Each row is a point on a landscape with many peaks, with its height.
From any point a climber steps to the highest of the 5 points nearest to it. It stops when none of these is higher. Distance is the straight distance between rows; heights are no part of it.
zeku: [107 111  60  93  75  97 172 107 153 168 113 134 129  90 122  59 113 123
 101 161  57 147 155 130 128]  height 5.63
fek: [135 114 176 162 106 122 103 157 152 143 122 116 126 143  67 153 110 120
 136 130 164 120 109 180 110]  height 3.26
sika: [152 138 119 155 116 129 160 122 111 143 130 146 101 147 192  95 146 169
 106 119 124 156 140 116 169]  height 5.83
pup: [121 130 129 108 159 146 148 112 133  92 149 131 133 113 134 154 137 125
 163 124 139 131 114  92 148]  height 6.16
mapo: [153 129 115 141 175 161 183 160 133  94 147 112 120 134 144 158 130 164
 156  87 227 139 142 138 158]  height 4.34
Kis: [136 148 104  89 165 159 170 124 120  84 146 126 131 109 169 146 158 142
 149 124 148 129 146  78 158]  height 7.14
zur: [115 116  89  60 107 125 139  85 119 116 121 143 138  70 143 110 156 130
 134 162  68 143 152  63 133]  height 7.90
mefom: [125 139 124  95 186 162 161 130 135  70 151 123 134  98 129 172 145 118
 171 107 168 109 125  92 140]  height 6.56
runak: [140 144 186 137 151 144  79 127  77  91 149 132 141 164 167 166 164 130
 161  99 191 111 110 108 146]  height 3.03
Miru: [180 120 134 154 158 158 114 174  98  95 119 101 125 128 150 148 133 143
  93 121 190 107 140 154 112]  height 3.53
Narof: [110 105 160 140 126 114 130 156 164 133 109 123 138  93  54 146  89  90
 124 143 116 109 115 168  66]  height 7.05
Mulib: [130 163 105  57 100 132 110  73  70 117 126 158 130 108 179 114 193 155
 124 160  67 152 174  38 140]  height 7.33
bopil: [115 120 108 157  96 101 154 136 167 185 121 122 123 156  85 100  99 121
 112 132 115 127 125 188 117]  height 4.84
kel: [141 129  68 134  91  98 167 128 138 190 114 131  99 142 144  50 119 152
  82 141  88 132 159 171 152]  height 5.60
kimam: [121 128 110 147 131 123 193 115 160 145 152 138 117 146 140 133 116 158
 163  93 175 187 114 133 178]  height 4.32
batug: [147 109  72  78 120 131 140 129 111 108  96 114 139  57 142  98 127 131
  80 161  75 120 169 107  98]  height 6.63
Vuneb: [154 166 122 105 153 161 141 126  78  82 133 136 133 123 200 133 173 153
 111 121 143 125 164  83 152]  height 6.22
ponad: [ 83 117 125 159  60  78 128 113 146 201 115 103 117 184  65  81 133 104
  86 162  57  79 110 192 100]  height 0.76
ved: [101 115 161 107 150 133  94 123 123  89 123 137 164  76  97 163 126  72
 142 148 107  87 107 111  94]  height 3.75
lep: [113 147  92 150  81 100 178  95 140 191 140 159  92 172 171  59 127 164
 127 118 110 187 134 135 203]  height 6.61
pemot: [108 120  67 134  84  86 181 116 165 203 123 125 116 143 105  55  98 126
  94 135  86 139 148 176 137]  height 6.54
bes: [141 141 115  92 146 147 140 123  97  87 137 122 137 109 171 137 159 142
 122 131 128 124 149  80 140]  height 7.01
zevit: [132 137 118 153 106 118 169 110 122 151 141 153 102 151 179  89 139 172
 127 116 126 173 133 119 188]  height 6.13
Tup: [120 112  78 106 159 125 172 154 160 110 110 109 127  57  94 130  86 117
 105 131 122 129 157 147  89]  height 4.07
Pera: [125 107 120 152 103 110 141 135 155 161 112 114 129 126  97 103 103 118
  95 146  89 117 128 176 101]  height 3.64
baver: [138 119 107 123 175 155 177 163 151  80 143 109 128  92 108 173 110 132
 154 100 200 123 140 137 117]  height 5.32
fab: [137 156 127 128 140 157 162 119 102 100 149 147 112 138 188 135 162 177
 141 112 152 153 138  89 180]  height 5.61
Dol: [126 174 146 103 121 135  61  96  52 100 130 155 140 150 204 139 177 122
 124 122  89 126 134  65 122]  height 5.54
natul: [162 123  74 153 168 129 167 185 147 133 115 104  99 114 113 122  82 158
 103  99 201 137 168 191 108]  height 3.66
nid: [146 100 127 132 155 142 134 167 134 101 120 108 135  94 111 150 108 119
 104 128 159 102 142 149  88]  height 4.88
Redet: [116 154 143  95 128 128  92  85  85 113 144 160 128 135 177 132 163 136
 151 129  85 140 120  54 152]  height 6.96
tes: [ 83 116 162 117 112 116  88  85 128 141 144 156 132 127 112 129 135  90
 157 138  55 131  88  96 135]  height 3.91
fuv: [ 91 120  89  91 108 109 155  77 151 145 138 149 123 101 125 113 132 117
 161 140  73 172 115  83 162]  height 5.36
liko: [124 128 121  88 176 165 138 134 124  71 137 120 153  84 133 163 144 114
 143 130 136  97 141  99 119]  height 7.07
Puti: [144 125 149 172 110 119 144 144 164 165 133 122 110 170  90 144 112 155
 159  99 218 160 101 179 151]  height 2.39
fopu: [143 154 134 105 193 181 143 145 115  62 152 115 147 126 155 175 151 131
 167 108 198 101 139 103 148]  height 6.02
Kuf: [ 93 137 156 101 138 123  61  88  88 112 145 163 135 136 145 148 157 101
 171 129  77 128 107  68 139]  height 5.44
feda: [142 125 158 170  87 110 115 166 171 175 119 108 119 172  62 147 111 139
 143 119 198 134 104 192 124]  height 0.98
Botev: [176 127 178 184 112 132 102 158 119 135 131 122 116 181 131 145 142 158
 141 109 217 130 108 153 156]  height 1.54
Tuzim: [138 110 158 116 175 157  96 157 111  66 120 107 159  80 119 172 116  93
 127 131 163  70 127 128  79]  height 5.17
futer: [142 109 117 110 157 147 106 161 112  75 109  95 146  79 128 141 115 105
  81 146 117  85 148 124  71]  height 5.68
dav: [ 81 104 165 122  87  97 114 103 148 160 117 140 140 117  81 112 107  77
 131 163  39 111 101 130 104]  height 4.28
rezi: [109 145 123  74 113 120  85  73  88 121 133 158 134 113 158 119 170 130
 133 149  49 150 131  49 133]  height 8.14
Vog: [ 98 124 110 139  89  99 174  97 167 197 141 140 105 177 121  85 116 140
 150 118 116 185 111 146 179]  height 7.24
kek: [128 146 155 136 138 138 120 112 101 109 153 145 122 158 167 141 158 150
 163 107 146 146 109  92 165]  height 4.81
liguz: [144 117  94 137 141 138 163 144 129 127 131 117 114 111 154 117 120 156
 109 118 148 140 150 138 137]  height 4.76
ris: [148 139 158 164 110 130 112 115  92 141 137 151 113 169 188 103 151 157
 108 115 120 144 123 116 159]  height 5.71
Fimod: [171 127 103 179 143 137 171 172 143 152 122 121  99 153 133 129 106 182
 116 100 221 146 150 193 145]  height 2.62
poz: [105 105 131 104 135 124 136 130 150 103 117 122 152  60  96 145 107  84
 117 152  76 112 122 117  86]  height 3.89
pafo: [133 117 175 126 168 153  94 145 115  73 138 116 154 114 107 185 132 104
 168 121 194  86 110 118 119]  height 5.21
tuf: [ 92 118 106 115 108 101 166 109 176 151 121 136 142  91  85 128  95  94
 129 142  76 147 112 141 113]  height 5.77
Lifos: [129 113 153  99 144 127  67 129  96  94 118 124 175  90 137 154 137  78
 101 143  95  76 131 101  80]  height 4.65
sumag: [149 148 170 189  79 116 114 115 115 182 139 142 105 208 155  85 145 168
 119 130 135 144 112 153 167]  height 8.37
kupi: [133 106 155 139 135 136  98 146 127 111 124 115 145 108 117 149 120 105
 109 137 127  98 117 144  91]  height 6.18
turoz: [141 129 129 102 172 160 117 145  95  73 135 113 152 102 159 158 144 114
 115 126 150  97 135 104 105]  height 6.32
deko: [ 90 144 135 113 114 115 123  67 118 137 155 167  96 155 147 123 153 148
 182 121  81 185  98  77 192]  height 5.01
lemu: [136 118 118 163 137 118 153 174 175 147 120 102 123 132  64 149  80 133
 130 104 192 139 137 192  94]  height 7.40
noz: [123 106 122 109 137 126 133 130 128 109 123 119 139  85 119 134 115 110
 114 139  97 114 126 117 110]  height 4.06
sep: [160 108 140 160 144 133  95 192 145 130  83  92 113 116  64 138  91 123
  90 136 161  95 144 197  53]  height 2.29
Pobi: [167 122  77 162 152 118 148 190 164 180  93 104  78 148  92  98  82 154
  83 114 175 122 177 225  90]  height 1.65
lipi: [101 117 171 159  82 107 118 104 162 169 133 139 127 188  88 125 120 115
 174 120 122 159  78 149 157]  height 4.33
kuris: [127 150 167 109 172 148  58 124  80  77 141 138 159 140 164 172 159 103
 175 114 155  86 122  86 120]  height 2.22
Lepa: [114 139 170 168  65  98  90  94 116 181 135 139 108 214 142  76 142 128
 120 142  76 138  90 141 153]  height 5.14
tagib: [168 129 145 173 122 137 143 173 150 140 134 115 111 162 107 164 119 171
 155  91 237 147 110 174 156]  height 1.62
tabez: [124 129  90  78 145 147 164 120 124  94 130 133 139  82 148 138 147 144
 137 136 117 129 144  83 146]  height 7.91
koreb: [142 130 108  85 158 152 119 141  95  70 113 109 151  73 153 145 146 111
  98 145 115  91 146  94  98]  height 6.83
mifi: [112 149 104  75 146 148 151  81 125  97 152 151 123 119 160 143 169 150
 182 131 113 154 134  56 180]  height 6.27
vunum: [155 105 122 162 142 127 124 185 150 147 104  95 110 122  82 133  87 139
  92 127 170 116 145 204  82]  height 4.02
gegaf: [121 108 183 146 124 118  81 118 124 128 139 132 141 140 114 147 129 112
 152 128 130 118  93 126 126]  height 0.80
lega: [145 133 103 175 102 114 168 140 138 184 129 138  97 173 159  77 117 161
 100 122 140 145 139 174 171]  height 5.29
gok: [133 127 146 166 112 127 143 116 147 153 147 136 115 180 127 128 123 153
 154 106 176 164  99 147 171]  height 4.10
vapot: [ 94 113 121  88 138 119 128  95 143 108 124 155 147  67 101 146 132  87
 159 148  67 120 109  85 119]  height 4.52
lonu: [108 113 128 110 158 130 143 130 151  89 126 127 143  71  89 167 110  89
 147 134 114 105 122 119 102]  height 4.30
som: [143 113  82 123 119 120 149 144 131 145 105 113 125  94 132  82 102 122
  68 153  79 121 154 154 109]  height 2.93
dup: [123 130 130 160 101  99 128 169 175 185 101 100 115 168  45 113  96 121
 107 135 149 106 124 214  80]  height 1.04
Gibep: [ 72 127  63 107  88  79 193  94 188 193 121 139 136 117  89  77  92 107
 126 120  86 167 137 156 136]  height 7.92
por: [128 113 115  89 133 134 107 124 100  94 102 111 155  71 138 129 134  95
  89 159  69  98 149  94  86]  height 5.25
rer: [101 126 119 149 109 101 164 142 178 173 118 122 130 138  60 114  83 111
 120 126 129 135 123 191  97]  height 5.70
zape: [166 111  83 158 158 121 133 197 156 164  83  93  82 129  77 101  74 145
  77 124 156 107 190 226  68]  height 0.83
ril: [122 125 106 128 159 137 189 130 159 111 148 127 128 125 119 162 113 140
 159  92 181 157 124 131 148]  height 4.63
kirar: [129 118 133 154 106 121 142 118 148 159 136 131 122 158 137 113 118 142
 129 122 134 147 112 146 149]  height 4.82
zalin: [110 144 165 114 100 114  48  94  73 131 131 152 136 149 170 119 151 112
 132 137  58 134 117  78 125]  height 6.34
sig: [ 97 107 109  98  82 105 141  94 146 157 118 138 129  96 117  94 122 110
 121 157  41 139 116 107 124]  height 8.60
kupen: [105 136 113  94 112 119 123  79 122 131 137 152 116 114 155 116 154 141
 156 141  75 158 117  70 163]  height 6.01
mezur: [173 127 132 167 136 142 138 160 116 129 128 122 115 143 157 130 126 168
 110 111 187 132 128 154 138]  height 1.98
Luso: [160 148 139 122 186 184 123 163  92  59 135 109 149 123 160 166 147 132
 126 117 198  90 140 113 121]  height 5.34
mumed: [ 88 130  73 127  96  90 190 102 180 196 138 144 119 150 108  81 102 129
 132 112 111 179 132 160 156]  height 7.38
batef: [126 117  97 113 141 124 167 126 150 122 136 125 130  84 133 125 122 130
 123 124 119 141 137 119 135]  height 3.98
Sug: [ 96 135 160 138 108 118 102  74 123 144 154 159 109 171 134 120 138 135
 180 120  92 177  82  96 176]  height 4.85
kep: [116 182 118  91 108 140 105  78  68 120 140 175 111 138 197 116 197 174
 138 128  83 169 154  40 172]  height 6.39
Rez: [ 91 175 162  98 159 140  34  93  64 102 162 172 142 161 156 167 168 108
 212 109 115 116 107  56 153]  height 2.97
fupo: [108 117 172 151  88 109  90  97 136 165 131 135 133 169 112 107 129 109
 143 138  85 134  88 129 132]  height 4.38
zop: [155 129 128 118 184 168 121 169  97  61 120  98 140 103 143 160 133 124
 104 125 184  86 145 130  95]  height 5.41
Keri: [161 143 164 150 133 140  95 136  85 109 136 138 134 160 181 140 153 139
 114 118 156 123 131 112 133]  height 4.37
Pazut: [112 165 170 148  97 123  70  85  79 143 144 163 111 183 182 102 160 147
 138 118  86 167 109  83 162]  height 7.00
Fev: [140 131  96  78 136 141 129 118  95  92 119 127 142  93 170 119 160 135
 106 150  98 119 158  73 122]  height 7.72
Bonob: [118 120 136 117 121 121 127 100 127 130 145 139 118 128 153 127 138 136
 138 125 100 142 115  98 152]  height 6.15
Depe: [124 123  72 142 109 107 180 133 157 182 124 131 108 148 126  78  98 142
 104 116 130 152 148 179 144]  height 5.80
non: [111 124  62 136 137  91 172 155 180 189 111 112 110 139  69  85  68 130
  82 113 137 137 164 206  99]  height 1.17
daz: [119 141 158 103 146 135  75 110  84  94 136 140 154 131 169 154 156 111
 143 129 122 103 119  72 129]  height 3.67
gab: [113 148 110  89 164 151 177  95 131 100 157 141 120 126 154 154 160 155
 185 107 153 150 124  79 182]  height 6.40
Dil: [123 150 138  98 182 170 144 114 126  77 154 135 131 134 146 166 161 130
 193 107 175 116 122  82 164]  height 5.96
Biv: [108 127 147 157 112 124 155  98 143 151 151 149 103 179 140 119 128 155
 171 106 140 186  96 121 188]  height 4.94
tus: [111 126 173 170  84 112 114  92 144 182 143 145 101 208 115 112 133 133
 175 114 129 177  79 139 183]  height 5.58
tapu: [ 89 124 112 151  77  90 154 112 173 203 119 115 127 162  72  88 100 105
 107 146  74 123 119 184 113]  height 3.83
Lef: [111 136 154 132  91 108  81  84 109 153 136 146 124 170 154  91 150 122
 122 140  52 138 101  94 143]  height 8.85
Ferik: [124 116  77  60 126 138 158 114 122  98 120 126 138  59 135 119 144 133
 115 156  90 124 158  79 117]  height 9.01
bozu: [124 126 105  94 133 133 135 108 117 107 131 133 134  97 159 127 154 130
 130 139  90 134 131  79 140]  height 7.12
fipi: [102 166 125  79 162 144  97  78  96  96 163 163 120 129 156 151 182 134
 192 129 109 134 123  45 171]  height 5.69
popud: [134 128 165 147 148 142 128 137 132 104 151 129 124 150 123 176 136 142
 182  98 214 137 100 129 160]  height 2.48
Lufuz: [136 107 129 129  98 114 102 126 127 150 111 117 140 119 128  92 124 111
  75 164  51 104 127 141  95]  height 0.40
liru: [137 124 144 124 154 141 119 134 110  98 140 122 141 122 148 149 141 131
 133 119 151 115 119 108 130]  height 5.04
zet: [149 118 130 154 104 119 126 126 125 149 126 126 120 145 149  99 126 138
 100 136 104 132 121 143 133]  height 4.04
gudi: [168 161 161 138 165 166 112 148  90  77 144 123 145 157 177 165 162 145
 142 101 208 110 140 102 147]  height 4.75
Kipel: [113 129 143  82 156 140  83 105 105  84 135 142 161  93 138 161 156  94
 146 138 106  92 118  71 127]  height 3.33
luz: [143 120  90 151  99 112 145 146 143 181 106 106 113 140 118  67 107 130
  68 149  87 105 147 183 108]  height 3.00
Fav: [147 137 110  90 188 184 155 163 121  55 137 100 143  80 136 163 141 124
 131 118 175  86 149 107 116]  height 6.64
misal: [136 121 148 166  85 113 106 120 138 172 132 123 121 184 121  97 120 132
 107 139 106 118 102 161 134]  height 3.90
Fam: [ 83 127 159 141  86 101 111  79 146 173 142 144 119 178 109 108 127 106
 172 134  71 164  80 118 164]  height 5.76
Muki: [123 127 140 166  80 105 140 109 148 187 135 133 108 194 139  86 123 148
 125 131 114 142 108 157 155]  height 5.74
Gis: [ 91 106  92  61 108 110 148  80 149 124 115 146 141  54 100 120 136  99
 143 168  38 139 134  75 119]  height 6.14
kuriv: [ 91 112 108 108 138 119 164 115 168 118 125 137 139  70  90 148 101  91
 147 132 100 129 121 119 112]  height 4.86
koped: [155 134 133 170 116 114 144 182 178 160 116 109 110 156  62 153  94 153
 141 104 228 144 122 199 124]  height 3.41
nelop: [175 139 169 190 100 130 107 146 107 144 130 127 115 186 153 120 139 161
 112 120 180 132 115 152 156]  height 1.71
tof: [156 119  60 140 165 111 165 179 161 165  97 104  91 121  92  94  67 142
  78 108 163 122 191 209  89]  height 2.13
ritep: [114 117  76 113 106 100 179 118 159 166 124 124 127 110 131  86 105 132
 111 132 103 153 142 135 141]  height 5.23
kes: [109 122 141 134 102 113 129  98 144 159 141 139 118 156 131 112 128 124
 144 126  85 154  99 114 155]  height 5.87
badar: [ 94 111 174 112 144 112 101 125 131 104 113 145 164  67  79 159 107  59
 142 156  85  88 107 128  84]  height 4.49
koru: [122 103  76 101 117 112 160 124 147 129 110 120 128  80 124 104 107 120
  98 150  77 131 146 124 112]  height 4.58
donab: [ 93 150  96  75 114 129 146  61 123 126 154 167 105 110 146 121 168 161
 188 134  83 183 125  51 190]  height 5.37
bedom: [160 132 176 154 114 129  73 130  88 126 133 129 144 160 173 127 146 119
 102 128 131 113 112 125 117]  height 3.95
sugi: [158 121 163 164 113 127 113 197 165 143 111  97 128 141  63 163 105 138
 135 120 214 124 119 197 106]  height 0.29
gunun: [161 135 164 129 160 152  72 158  77  77 118 112 162 134 160 167 144 115
 112 120 183  84 134 125  92]  height 3.94
Bona: [161 186 124  99 173 188 139 146  74  65 131 126 143 133 208 147 189 153
 115 112 177 110 175  74 149]  height 5.49
sop: [122 134 105 103 115 126 143  99 105 121 134 146 116 118 174 107 152 158
 123 134  88 153 133  84 153]  height 6.46
Fanut: [113 119  90 121 138 123 188 124 166 129 139 129 124 105 117 140 113 132
 149 106 148 163 130 133 146]  height 4.47
mik: [138 131 192 172  76 117 103 131 153 170 128 131 109 205  92 134 133 147
 171 108 184 156  83 167 172]  height 7.18
Fabu: [103 123  73 134  74  87 158 121 161 204 111 121 114 152  94  53 106 121
  82 155  63 110 141 189 119]  height 4.83
duza: [146 137 115 127 127 142 146 121 107 113 135 141 121 131 188 112 158 167
 119 120 124 149 140 100 167]  height 5.89
valat: [135 109  69 103  91 109 150 127 139 165 101 117 123  91 123  65 109 120
  70 163  56 129 149 141 119]  height 3.30
ripa: [141 113  77 134 173 127 166 178 166 119 113  97 110  85  88 135  69 126
 107 108 168 131 173 185  77]  height 4.95
daki: [165 129  93 132 173 156 162 174 102  83 122 106 122 100 162 132 127 155
  89 117 173 109 165 139 124]  height 6.38
zalen: [123 116  97 134 114 109 171 130 168 166 120 123 121 131 112 103  94 134
 118 115 123 146 129 170 132]  height 5.30
galum: [157 119 152 176 115 130 126 161 140 151 128 112 116 161 111 141 117 148
 133 116 186 133 113 172 130]  height 7.41
Rolo: [106 114 100 133 145 113 174 144 174 132 119 121 132  84  70 138  77 106
 129 119 122 141 137 162  94]  height 4.71
kelip: [152 116  74  90 164 147 144 159 109  80 102  94 137  55 137 121 122 126
  81 146 116 102 171 124  89]  height 6.42
Kag: [104 115 140 111 131 123 124 107 141 121 137 145 131  99 113 140 130 104
 157 133  95 138 114  99 131]  height 5.13
bav: [ 99 113 149 111  94 107  92  99 136 145 120 137 144 105 104 100 125  77
 110 170  14 112 113 107 104]  height 3.22
rig: [168 129 133 184 117 133 150 150 126 152 134 129 105 170 153 117 124 174
 117 111 190 148 129 167 160]  height 2.86
Maz: [108 108 164 116 120 114  80 106 120 124 126 135 150 109 119 136 128  86
 130 152  70 107  97 112 101]  height 3.08
baz: [ 81 126 130  79 128 112 100  76 123 110 133 164 137  94 113 141 147  86
 172 149  47 132 111  63 139]  height 3.59
Zenep: [ 80 117 136 127  92  96 142  89 161 166 132 145 128 140  93 111 109 102
 152 140  72 152  97 132 145]  height 6.94
Nolo: [127 168 178 119 142 132  41 112  53 102 137 157 144 176 193 164 168 119
 164 109 146 111 124  79 133]  height 3.65
Beb: [110 140 156 121 134 129 106  91 106 124 156 155 118 154 147 139 155 130
 178 116 118 148 100  85 168]  height 4.15
Tusi: [137 117 140 121 112 119 108 114 113 131 126 130 137 125 151 117 138 119
 107 143  83 128 119 107 122]  height 5.38
dad: [105 139 188 132 134 124  65  93  97 116 158 156 126 162 139 156 149 121
 199 110 129 139  88  84 160]  height 3.21
kuv: [107 136 134 155  76 101 145  92 137 182 143 144 101 193 151  78 138 153
 134 129  84 174 105 127 179]  height 6.44
kikik: [120 113 104 126  95 104 142 119 143 166 114 125 122 130 130  81 116 129
  96 150  72 136 123 142 130]  height 5.62
Ruta: [128 132 149  99 191 175 127 146 131  61 145 113 155 102 110 191 141 100
 181 118 197  82 122 108 119]  height 6.10
labo: [148 116 139 158 120 125 119 159 145 146 123 104 123 149 103 130 106 128
  99 130 148 113 125 176 108]  height 8.76
Mifa: [173 171 136 149 173 183 150 161  76  72 131 125 132 144 197 146 162 173
 107 101 208 108 168 114 158]  height 4.55
tok: [103 118  87 126 115 100 178 130 184 175 119 124 126 118  86 105  84 112
 114 128 104 148 137 168 113]  height 4.99
gid: [116 127 107 149 157 112 157 173 189 154 104 111 120 108  40 141  62 116
 113 122 164 142 151 197  63]  height 5.85
tifev: [108 127 161 170  71 101 118  95 153 193 140 136 106 211 105  90 132 132
 148 136  99 149  88 153 160]  height 4.66
sal: [158 126 144 126 160 155 107 161  90  81 126 106 145 115 156 157 140 128
 105 122 164  96 131 123 102]  height 5.28
Bik: [163 128 124 116 169 163 105 160  76  71 110 103 155 105 159 154 139 118
  84 134 151  85 151 116  90]  height 5.57
legun: [175 115 148 154 143 146  87 178 108 113 110 100 130 126 127 141 121 129
  81 135 170  95 133 168  88]  height 1.77
sofo: [136 172 116  99 113 141 129  97  71 106 125 160 124 121 199 108 188 169
 115 138  99 153 175  53 160]  height 6.57
Fik: [184 116 129 178 138 145 109 187 118 130 109 101 106 147 125 125 111 156
  87 126 194 108 144 187 103]  height 0.99
Virez: [110 147 137 136 108 118 140  89 115 146 146 162  98 158 178 103 156 162
 149 112 108 184 113  88 194]  height 5.65
pel: [126 138 182 173  85 115  90  99 110 165 149 146 107 203 148  93 148 148
 146 116 119 157  95 117 168]  height 6.80
Nefeg: [157 153 105 111 171 176 168 153 103  69 135 118 132 108 172 144 152 157
 119 114 176 116 161  98 141]  height 6.79
Laf: [155 104 111 128 185 153 116 181 122  76 104  83 126  69 105 147  95 120
  84 135 154  91 158 162  61]  height 5.27
mogo: [134 120 186 139 138 136  89 127 110 106 144 135 139 140 116 171 139 116
 175 108 179 120  95 114 145]  height 2.67
viv: [ 80 116  70  99 109  97 182 104 181 157 119 138 140  75  80 111  92 100
 129 136  76 162 137 129 119]  height 6.77
vap: [124 163 120 136  97 131 141  88  90 134 130 171  99 141 200  93 168 186
 117 123  99 176 155  80 193]  height 5.91
befo: [150 152 143  98 146 146  91 128  69  81 123 128 158 122 188 147 164 113
 102 130 123  98 143  80 110]  height 4.40
silu: [173 119 150 178 104 129  96 180 142 162 105 103 109 169  92 124 111 144
  96 136 177 106 125 203  98]  height 1.58
nipet: [113 135  95 148  72  94 172 105 152 202 134 141 102 176 143  63 119 151
 114 129  98 167 124 156 172]  height 6.72
sinu: [130 141 140 129  92 117 100  98  98 137 127 142 121 149 175  90 155 137
 106 143  65 140 124  96 143]  height 7.11
Nore: [150 162 133  94 167 171 121 127  82  68 139 126 148 127 181 155 171 129
 133 125 154 101 145  76 136]  height 5.45
Lekas: [166 106 109 133 179 156 130 176 108  87 114  95 122  92 142 138 115 132
  85 127 162 104 161 148  86]  height 4.73
vamun: [126 141 176 130 170 157  99 122 105  86 163 139 145 150 137 179 158 122
 198 104 188 110 107  91 162]  height 4.41
nezim: [146 132 156 154 149 150 126 139 108 103 144 126 127 149 155 158 141 144
 146 106 187 131 114 118 157]  height 3.71
Filob: [147 110 123 121 130 129 105 139 112 113 120 112 143  97 143 123 128 117
  81 142 104 105 141 126  95]  height 4.13
rutas: [147 147 168 176  92 121  85 113 100 159 128 141 119 193 166  92 151 140
 104 132 115 130 112 128 143]  height 6.35
sur: [109 116 133 138  77 100 125 105 156 169 115 119 129 143  97  92 118  99
 101 158  49 109 110 152 111]  height 3.10
Gisan: [134 111 155 112 164 147  70 160  97  79 104 102 168  74 119 159 119  77
  91 147 130  63 131 136  53]  height 5.75
lin: [ 93 122 135  76 123 113  83  88 111 118 123 149 153  77 121 132 146  78
 138 163  42 109 117  64 109]  height 3.92
Lis: [105 113 150 149 112 111 137 125 161 145 128 127 138 134  72 142 101 108
 142 131 123 137 102 157 115]  height 7.45
Migo: [145 131 113 161 145 138 196 146 152 143 148 128 105 155 142 141 119 175
 154  83 224 171 132 158 172]  height 3.87
remuk: [ 87 174 140  79 126 118  22  76  54 114 151 180 137 150 171 151 176 104
 180 120  54 139 119  48 136]  height 3.97
dala: [156 115 147 165 109 125  97 181 148 160 100  96 115 147  71 118  99 128
  87 152 147  90 127 205  69]  height 3.06
biva: [113 115 109  65  96 112  95  92 108 110 108 136 159  65 134 113 145  94
 103 175  24 116 145  65  91]  height 3.11
nepi: [125 105 135 147 131 131 150 136 156 131 129 116 132 127 100 142 102 126
 143 119 152 140 112 147 120]  height 5.67
Mot: [144 116  88 157 131 121 142 170 152 174 105 101 101 133  94  91  92 131
  73 136 124 107 158 206  89]  height 0.75
tevev: [112 121 129 159  97 102 152 129 184 190 123 122 126 173  61 124 102 124
 134 120 148 152 112 188 127]  height 5.42
mamab: [128 107 165 144 141 137  97 160 129  97 119 112 147 105  89 172 110 105
 135 131 172 104 111 148  87]  height 6.51
gik: [133 164 185 115 189 175  73 136  97  71 151 133 165 150 129 193 158 111
 219 102 229  79 111  96 147]  height 2.77
kozo: [174 130 177 174 120 135  88 152 100 125 132 121 129 164 149 149 136 146
 114 117 190 117 115 141 125]  height 2.26
Vika: [155 112 127 150 157 150 146 164 141 106 129 108 119 121 112 163 110 153
 136 108 207 126 137 155 115]  height 4.14
Fop: [123 113 167 150 114 124 128 138 161 147 134 128 125 144  92 160 110 128
 168 114 168 147  99 157 134]  height 4.36
Nabe: [129 130 106 142  72 102 145 102 132 184 127 137 110 168 159  56 132 147
 102 146  70 138 131 142 158]  height 5.92
lak: [126 116 121 127 174 145 159 166 154  92 125 109 134  77  83 172  99 114
 139 118 178 114 138 152  81]  height 5.78
zukam: [145 128  96 100 164 152 153 150 110  78 127 106 136  81 151 137 129 136
 111 127 144 111 156 110 119]  height 8.02
bigoz: [139 114  90 104 183 161 161 166 134  64 123  95 139  65 113 154 107 123
 113 122 164  98 153 130  88]  height 6.24
bem: [ 80 117 161  99 125 105  98  96 135 117 114 155 154  66  88 144 118  55
 146 170  35 102 101 105 101]  height 7.76
pip: [114 133 117 160 133 102 158 167 191 175 107 111 130 133  27 143  67 127
 127 110 186 151 145 210  82]  height 5.90
Til: [131 103 160 143 138 130 100 167 146 110 109 108 143  80  74 160  97  95
 111 148 137  99 124 160  65]  height 8.28
tibe: [126 125 102 164 124 113 173 142 167 167 134 129 112 157 116 119  95 155
 135  98 188 166 130 181 148]  height 4.74
fuvol: [113 130 104 147 123 105 172 157 179 167 120 113 128 141  70 125  81 131
 116 110 173 147 139 192 114]  height 5.79
lomik: [140 101 156 145 125 127  85 156 122 122 104 103 145 105 100 129 105  95
  75 153 106  79 124 157  61]  height 8.18
Popa: [107 141  86  48 143 151 151  88 132  94 141 153 136  81 135 134 167 134
 167 142  97 131 142  49 154]  height 6.95
nolud: [143 169 181 117 159 158  60 122  62  78 144 134 166 165 187 182 165 112
 166 106 193  87 135  92 127]  height 2.10
lirus: [116 119 150 107  94 112  65  92 102 132 116 131 160 123 144 113 138  87
  87 159  35 106 118  96  94]  height 7.06
soz: [102 123  81  67 152 134 185 115 156  81 114 136 145  24  88 155 111  97
 141 142  89 119 142  93  94]  height 4.05
lavog: [164 125 130 176 114 117 110 199 164 169  87  89  98 160  50 130 100 150
  94 138 190  95 148 226  78]  height 0.62

Call two points neighbours if one is among the 5 nearest of the other. Go from one point of each pair to the other, from neighbour to neighbour, staying as high as possible. Name the lowest point that can't be avoided.
labo and sumag | nepi
Lis and Til | Narof
mik and rezi | tus
bem and Lis | vapot
zukam and sumag | sop
Gibep and rezi | vap
sig and Ferik | Gis
Til and lemu | rer
sumag and Lef | pel

Where does a climber stop that starts at each point below?
kimam | Gibep
gok | Gibep
tof | lemu
Kag | Ferik
kek | Ferik
ved | Til
nolud | zukam
lega | Gibep
kuris | zukam
popud | zukam
zalen | Gibep
runak | zukam
